Each row is a point on a landscape with many peaks, with its height.
A climber steps from a point to the highest of its 2 nearest points, and stops where none of them is higher. Distance is the straight distance between rows; heights are no part of it.
(216): [ 84  61  90  67  86 148  86  76  77  84 126 123  48  85  68  85 100 116
  90  89  83 109 120]  height 41.1
(828): [107  78  31  76  94 143  69  91 127 112  66  83  76 111  60  89  91  95
  97  79  97 109 126]  height 26.0
(542): [ 83 134 113  85 133 120 125  45 107  74 149  61  75 127 111 118  72  89
 126  87  57 119 128]  height 54.8
(699): [ 76  98 129 138 125  95 104  89 122 137  99  89 131 115 140  86 116  97
 116  74 103 108 100]  height 37.3
(548): [108 129 152 148 112  81 119 129 114 106 111  96 130  60 134 105 112 118
  96 123 104  77  56]  height 70.9
(19): [113  93  83 108  71  87  83 122  84 114  64 141 112  63  77  70 111 103
 101 131 156  63  88]  height 64.3
(100): [105 156 163 109 104  75 120 103 110  96  88 116 144  72 114  72 121 139
 101 135 113  59  63]  height 80.7
(591): [106  59  98  97  84 145  99 103  85  81 140 112  51  99 107 123  97 104
  91  75  87 118 125]  height 46.3
(562): [ 97 113 127 138 131  99 108 101 114 106 122 118 101  67 110 116 108 116
  99 124  86  61  75]  height 62.4
(980): [ 82  87  79  50  87 107  89  77  76  85  91  96  53  89  64  82  73 112
  77  99  78 120 133]  height 36.2
(304): [ 76 104 121 100 100  83  75  94  86 125  45 167 138  96 126 116 104 115
  98 163 119  57  73]  height 21.8
(411): [ 92  45 107 108  71 130  94 106 123 107 121 101  59 106 109 108 115  77
  91  62 113 129 131]  height 50.8
(509): [ 91  77  73 106 130  82  99 121  92 102 104 137 107  93 100 136  95 115
  83 100  93  85  94]  height 41.2
(1005): [102 144 136  55 119 120 123  55  61  49 161  75 120 151  89  91  94  99
 125 110  70 123  97]  height 69.3
(365): [116 113 109 126 123  99 120 104  88  64 165  90  99 101 134 170  97 101
 118 108  98 108  91]  height 63.5
(793): [107 129 161  99  70  48 112 126  69  90 105  93 130  92 108  49 129 112
  81 121 104 108  69]  height 2.2
(791): [111  82  78 144 112  97  84 128 155 129  38  87 110  79 106  94  98 100
 103  83 108  84 106]  height 51.9
(889): [ 72 104  95 121 151  70  94  87 141 132  57 126 124  87 120  99 106 123
 100 101  89  70 114]  height 36.4
(777): [ 91 121 122  96  73  88 103  96  83 101  98  49 102 131 102  74  98  73
 108  91 106 140  92]  height 9.6
(507): [103  32  92 106  89 105  74 132 128  82  76 154  81  41  80 144 111 113
  70 110 122  71 120]  height 49.8
(64): [ 86  51 138 110  59 128  91  85 102 128 105  92  88 120 107  91 130  79
 114  60 133 151 110]  height 46.4
(37): [116 108  34  85  89  73  92 116  80  96 115  90 119 117  64  59  97  84
 113  92 133 104 130]  height 70.8
(918): [104  76  74 135 127 111  97 128 100 120 114 114 128 117 111 143  96  89
 107  87 105 100  75]  height 48.7
(774): [108  87 132 125  73 116 114 115 108 113  98  80  61  96 130 118  93  88
  87  91  87 115  80]  height 17.5
(719): [ 74  61 105  89  94  83  61  95 104 118  48 168 102  87 116 130 106 108
  84 143 121  66 109]  height 26.4
(813): [ 78 109 139  95 110 135  98  62  76 109 120  94  96  89  71  60  94 109
 117 111  84  97  78]  height 41.4
(924): [ 87 106  90  93 149  96 110  74 108  94 126  98  60 103 117 135  89 122
  92  90  35  91 131]  height 43.9
(577): [ 95 110  72  78  95  36 100 107  92  92 105 110 103  90  76  54 103 106
  92 108 126  92 133]  height 60.5
(588): [100  49  53  71  82  83  91 134 132  99  77  99  76  90 103 127 106  99
  57  67  89 127 154]  height 37.5
(124): [110  84 111 109  73 116 121 117 103  87  88  67  65 125 145 162  86  74
  84  74  91 144  84]  height 15.4
(203): [122  87  54 117  86 109  85 132 124 144  48  83 112 113 101  86 113  92
 101  81 118 115  90]  height 44.5
(233): [130 120  87 125  80  77 108 153  84 107  98 105 127  73  90  77 101  95
 102 130 144  74  57]  height 75.6
(525): [112  61  92 125  82 110  66 123 117 106  57 153 101  49  80 103 109 104
  96 121 146  54 100]  height 56.1
(915): [103 107 110 103 109 132 112  82  51  73 165 136  90  96  79  87 107 111
 108 123  99  73  89]  height 58.6
(223): [108 150 132  78 117 145 129  48  87  74 152  63  92 120  99 111  78  89
 119 114  52  95  86]  height 61.3
(664): [ 94 102  98  77  99 102 109 101  47  73 135 108  88 129 103  97 105 111
  85 103  78 121 103]  height 49.0
(541): [ 96  84 109 113  75 148  93  59 128  99  88  44  67 113  86  98  80  59
 140  63 124 133 106]  height 27.6
(230): [110  99 104 147 123 110 119 112 107  91 130  91 126 113 128 191  88  71
 124  89 103 107  65]  height 57.0
(378): [130 116  28 100 100 103 102 122  68  86 122  91 141 149  88  93  93  70
 126  88 138 108 104]  height 58.7
(147): [122 137 119  97 113  95 126  97  88  55 182 100 106 102 109 122 102 112
 111 123  95  92  98]  height 69.8
(609): [127  82  56  91  60 145  73 116 120 138  57  83 102 130  79  84 126  79
 100  75 127 149  89]  height 38.4
(472): [121 121  94  94  86 113 126 103  49  55 131  87  97 149 124 128  91  81
 105  98  90 128  89]  height 55.9
(845): [ 53  85  96  87 122  69  73  70 111 127  45 151 102  95 116  94 103 119
  87 120 103  77 127]  height 30.9
(14): [ 99 100  78  97 113  10 110 153 111 103  96  66 121 106 129 129  89  86
  73  76  96 145 115]  height 71.5
(631): [ 68  80 106 130 126 110  85  81 139 148  68 100 102  96 115  78 105 114
 106  66  83  95 119]  height 43.2
(677): [ 93  98 110 127 104 139  93  80  91 110 126 124  92  87  68  68 107 108
 126 110 111  56  85]  height 48.8
(808): [108 176 158  61 111  69 112  76 135  84  83 102 144  93  87  55  93 142
 112 133 102  61  79]  height 72.2
(957): [125 126 114 133 159 108 123 101 124 102 137 107 127  85 109 154 104 115
 113 128  62  50  69]  height 60.9
(48): [127 115 123 151  66  91 104 130  97 117  87  78 109  59 103  55 103  97
 112 107 136  83  83]  height 66.5
(294): [ 72 124  99  52 107  69  96  73  87  92  69  81  79  93  78  69  75 111
  73 108  72 110 108]  height 31.6
(648): [ 94  52 105  94  63 135  85 102 146 120  70  79  74  81  96  86 128  89
  80  63  96 136 130]  height 55.5
(655): [ 86 155 103  59 128  65 119  78 110  72 108  81  94 100  93  85  82 120
  83 110  62  88 119]  height 32.8
(368): [ 92 159 144  60 119 103 112  51 109  94  82 118 125  94  75  87  92 117
 106 149  71  56  67]  height 64.4
(784): [ 99 113  91 102  82  38 109 133 124 130  56  48 110 119 134  92  92  81
  81  78  95 145 107]  height 65.1
(464): [104  73 111  89  58 134  87 108  80 104  84 121  68  71  71  79 108 106
  84 113 113  87  81]  height 49.1
(938): [103  70 139 112  62 148  84  90 117  98  90  97  41  40  73  74  95 107
  92 100  98  87 102]  height 54.9
(134): [ 99  69 113  96  59 101  73  93 133 126  66  81  75  60  81  48 106 103
 102  73 109 126 133]  height 60.8
(932): [116  57  78  96  73 136  93 136  86 107  79 135  86  88  89 120 108 106
  77 105 109  89  73]  height 42.8
(682): [ 96 133 111  67 123 101 107  67  78  63 181 130 111 102  65  68 110 130
 114 126 104  67 115]  height 68.5
(85): [108 142 109  65 103  96 125  81  49  25 143  77 110 160 129 116  98  85
 119  90  79 141 117]  height 61.9
(1027): [ 94 103  81 119 107  64  98 122 145 133  53  66  94  91 124  96  86  96
  86  75  85 106 117]  height 58.8
(462): [108 110  69  90 113  61 116 144  87  91  91  73 118 143 142 146  77  87
  76  79  80 140  93]  height 65.0
(908): [131 161  67  90 132 134 131  85 107  90 119  84 133 131  85 103  79  86
 130 113  74  60  79]  height 59.1
(852): [104  72 118 150 109 140 100  98 132 116 108  84  74  99 116 120  96  89
 114  79  89  90 101]  height 20.4
(413): [105  35  77  98  87  77  84 160 126 109  86 112  99  66 106 149 106  96
  61  80 105 122 119]  height 41.3
(524): [103 140  78  61 133  56 121 109  86  63 131  98 109 117 114 106  97 119
  79 102  72 100 128]  height 36.3
(313): [108 152  91 104 109 139 120  72  93 100 119  66 136 147  89  83  88  72
 140  97 105  99  63]  height 48.3
(422): [102 102 122 104  80 157  92  72 102 113  90  45  75  91  77  70  77  78
 126  92 100 126  78]  height 31.0
(1004): [100 109  96  82 112  35 114 127  74  61 159  88 113 122 117 110 109 106
  86  97  96 128 134]  height 32.9
(91): [100 112 136 123  68  59 122 113  83 105  82  66 124 135 141 100 112  68
 106  81 129 143  76]  height 11.8
(369): [105 132 109  99 120  98 107  91  94 115  51 144 135  98 112 125  99 106
  99 163  90  37  48]  height 16.8
(724): [ 74  98 100  79 124  78 106  95  74 100 102 131 103 121 105 103 112 124
  71 111  70 100  96]  height 42.6
(613): [ 81  83 140 139  86 113 101  75 102 127  91  85 111 126 138 106 118  78
 130  65 124 140  93]  height 42.1
(321): [102  68  51  98 110  85  91 120 121  89 114  93  69  95 101 116  82  94
  84  69  97 108 158]  height 33.8
(459): [106  73  50  79  86 159  62  97 126 136  36 111  99 101  63  86 127  99
  89  92 110 120  90]  height 32.2
(700): [141 146  86  93 154 120 137  94 109  90 138 114 144 118 100 140 103 111
 116 121  61  49  76]  height 73.8
(356): [ 95  84  97 143  99 144  88  84 156 128  72  66  83 108  99  92  88  68
 131  64 107 104 117]  height 24.1
(29): [108  99 140 138  68 116  92 104 113 111 100  96  69  39  79  45  97 108
 112 101 128  70 100]  height 59.9
(191): [ 97 116  67 115 104 134  93  81 103 128  92  74 111 139  83  76  95  70
 138  85 117 113  85]  height 41.0
(951): [ 88  58 111  87  59  76  69  87 104 120  93 125  82  54  62  45 124 115
 103  89 137 108 146]  height 68.1
(144): [120 107  62 128  93 124  98 118  94 111 114  89 122 119  86  81  99  76
 133  98 138  81  81]  height 48.6
(153): [117 137 140  61 125 100 111  75  78  49 185 108 115 136  94  93 116 131
 113 117  80  98 107]  height 77.1
(1013): [110  76  58  90 115  47  98 134  81  82 147 104 107  95 108 121  91  98
  93  80 116 126 151]  height 29.6
(5): [101 118  93  79 106 100 108  97  59  87  74 157 111  99 112 148  95 109
  78 167  84  53  55]  height 12.5
(969): [ 66  72 118  80  84  48  70  82  95 114  81 150  87  60  87  62 113 120
  96 116 133  80 144]  height 61.0
(402): [ 99  90  38  67 103  83  85 110 103 115  69  93  91 125  94  88  96  98
  86  82  88 120 118]  height 20.8
(763): [102 111  79  77  91 102 108 107  39  79  87 142 122 119  86 102 112 114
  79 145  99  76  57]  height 8.3
(529): [ 76  84 142  92 113 159  91  50  93 129  80  65  86  74  83  65  81 108
 111  97  72 124  74]  height 35.7
(737): [ 99 106 123  91  74  83 103 116  49 105  73 121 118 104  99  70 114 114
  80 131 107  99  54]  height 4.7
(23): [ 99 109 129 127  78  89 134  92  87  87  86  63  92 145 142 150 101  64
 106  78 110 139  62]  height 13.7
(212): [ 84  99  78  97 130 121 104  69 113  89 128  80  61 127 113 117  78  94
 113  68  59 118 144]  height 49.2
(904): [108  45  76 121  99  72  70 151 136  79 100 123  90  29  74 159  84 108
  76  87 110  94 134]  height 45.5
(521): [ 74  97  95  86 109  20  90 103  93  90  97 140 109  65  92  89 109 114
  81 124 124  72 130]  height 54.7

Call two points neighbours if one is among the 2 nearest of the other. Go from one point of each pair to the other, from neighbour to neighbour, staying as high as possible. Name the lowest point that can't be avoided.
(524) / (233) | (1013)
(951) / (524) | (294)
(37) / (100) | (191)
(100) / (700) | (957)
(631) / (100) | (699)
(951) / (37) | (521)
